Each row is a point on a landscape with many valleys, with its height.
A ball rolls from a point to the lowest of its 4 nearest points, and stops where none of them is lower. Distance is the straight distance between rows; heights are no part of it.
z_108: [-25  33   9 -32 -16 -10 -21   6 -16 -50  25  69 -28  21  31]  (h 50.8)
z_96: [ -9  74  34  -5 -14  13  -6  40 -55  -3 -37   7 -20 -35  -4]  (h 33.8)
z_546: [ 36 -19 -38 -17  16  38 -37 -48 -14 -30  29  -9   0 -30  41]  (h 42.3)
z_91: [-22  35  28 -11 -10 -15  14  58 -10  26 -43 -17 -31 -14 -37]  (h 16.4)
z_615: [-10 -36 -48  -5   5 -17  -9   4  37 -20  14  23   1  34 -16]  (h 50.2)
z_216: [  4 -66 -39  35 -16 -15  -2 -50  12  10  29 -23  40 -45 -21]  (h 53.3)
z_870: [ 27 -24 -30 -16  14  20 -25 -49  15 -14  10 -26  17 -19  26]  (h 7.5)
z_229: [ 20  12  41  -6  12  16   8  -1  -3  24 -38 -16  10   8  23]  (h 36.5)
z_457: [ -3 -14  27  11  22 -27  22 -58  26   5 -34 -17  20  25   5]  (h 41.4)
z_182: [-38 -11 -33 -16  19 -53   1  24  37   4 -19  33 -12  46 -26]  (h 56.2)
z_930: [ 24   6   1 -33  15  38 -20 -41   1 -11   0  -9   9   9  54]  (h 41.2)
z_150: [-27  59  24 -43  -5   8   7  48  -8  -4 -16   8 -28  20  -1]  (h 36.3)
z_874: [ 22 -57 -58  30 -11   6  -3 -39   5  -1  38 -37  37 -57  -2]  (h 52.2)
z_932: [ 20  -2 -27  -2 -12   4 -25 -16 -32 -50  68  59 -25  12  25]  (h 46.9)
z_114: [ 35 -31 -62   9  -9  25 -18 -34  -7 -13  52 -27  21 -47  11]  (h 44.4)
z_214: [ 10 -53 -37  19   4 -21  -8 -54  36   1  10 -10  33  -5 -14]  (h 55.2)
z_716: [-19 -27 -17 -17   6 -12   5 -10  36  -5 -19   3   9  35  -6]  (h 67.3)
z_671: [-11   2  60  15  10 -31  36 -12  -5  32 -62 -28   4  15  -4]  (h 9.7)
z_960: [ -8 -35 -48   9   2 -15 -20  45  26 -23  32  35 -19  34 -18]  (h 4.9)
z_542: [ 35   3  39 -11  33  31   0 -37   5  17 -29 -34  25  -6  37]  (h 50.7)
z_833: [ -7  10 -22 -22  -9   6 -37  -1   2 -50  34  42 -22  28  20]  (h 52.5)
z_388: [ -2 -39 -42  49 -17   1  20  38  25  21  85  35  11  -6 -52]  (h 40.7)
z_436: [  9 -13 -40  21 -14  20 -23  17 -11 -48  69  46 -24   8   9]  (h 45.1)
z_221: [ 16 -30 -59  17 -16  16 -25 -15   5 -23  57   3   5  -6   0]  (h 54.8)
z_687: [  3 -33 -47  39  -6   8   4  49  21  -8  66  37  -6   7 -36]  (h 36.1)
z_301: [ -8 -43 -43  46 -32 -17  10 -41  -6  29  58 -16  40 -49 -45]  (h 52.6)
z_185: [ -1  -3 -10 -30   5  24 -28 -16   9 -24   8   3  -7  23  27]  (h 49.6)
z_536: [  4 -43 -18  26   8 -24  -1 -81  39   1   0 -27  41  -8   8]  (h 57.2)
z_228: [  1 -13 -36  34  -5  11  -5  36 -14 -46  82  57 -23   7  -5]  (h 41.3)
z_964: [  2 -47 -50  39 -30 -13   9  -7  11  26  58  -1  27 -33 -54]  (h 49.3)
z_945: [ 18   8  64  17  13   5  16   0 -17  36 -51 -40  13 -16  14]  (h 24.8)
z_610: [-35  17   2 -40  17 -41  28  44  27  16 -33  10 -27  47 -28]  (h 49.7)
z_467: [ 20  31  55   6  16  38  -5   1 -28  29 -35 -29   6 -20  39]  (h 22.0)
z_973: [  0  52  50  -8 -10  21   2  44 -34   8 -44  -8 -15 -26   3]  (h 36.9)
z_231: [-37   7   3 -17  23 -55  31  -2  26  16 -40   7 -15  44 -32]  (h 47.5)
z_831: [ -7  31  11 -34   5  22  -8  11   3  -5 -23   3 -10  26  18]  (h 46.7)
z_332: [  2 -15  32  -2  17  -6  21 -37  19  14 -37 -26  21  22  12]  (h 48.2)
z_605: [-17  22 -10 -32   4   2 -11  18  12 -31  -1  22 -25  40   7]  (h 51.7)
z_490: [-26   8  33 -10  18 -45  39   6   3  32 -56 -13  -5  30 -23]  (h 37.4)
z_728: [ -4  -7  68  37  24 -41  35 -44  -7  31 -35 -31  10  25  -5]  (h 31.0)
z_337: [-20  73  28  -7 -22   5   2  61 -40   1 -25   4 -41 -49 -29]  (h 28.5)
z_449: [ 18 -38 -54  34 -33  13  12   2   2   8  70 -13  30 -37 -33]  (h 55.1)
z_632: [  5  14 -12 -30  -9   7 -34 -23 -17 -41  36  42 -18  16  36]  (h 49.8)
z_127: [-25  62  24 -41  -8  13  -3  16 -19 -18  -6  43 -20   8  25]  (h 44.0)
z_378: [ 28  16  69  23   6  17 -14  17 -39  38 -46 -43  20 -34  33]  (h 10.4)
z_658: [  9  -8   1 -19  11  13   3 -28  29   6 -29 -15  17  20  25]  (h 54.7)
z_884: [  1   4  60  16  -1   0  25  15 -21  31 -52 -38   4  -4   6]  (h 34.7)
z_678: [ -1  28  41  -4 -10  -3  20  54 -26  31 -59 -21 -10 -25 -20]  (h 31.1)
z_165: [-22  58  26 -19 -16 -11  21  70 -15   8 -25  -2 -43 -27 -44]  (h 24.3)
z_19: [ 13  37  51  -5   5  29  -3  19 -27  16 -36 -13   0 -15  20]  (h 30.0)

Two balls start at each pair of points below. Name the first point that both come to, or write -.
z_632 and z_436 -> z_228
z_108 and z_973 -> z_91
z_182 and z_610 -> -
z_185 and z_658 -> -
z_874 and z_229 -> -

Where does a ball stop that starts at each point below?
z_19 -> z_378
z_605 -> z_91
z_221 -> z_870
z_96 -> z_91
z_542 -> z_378
z_388 -> z_960
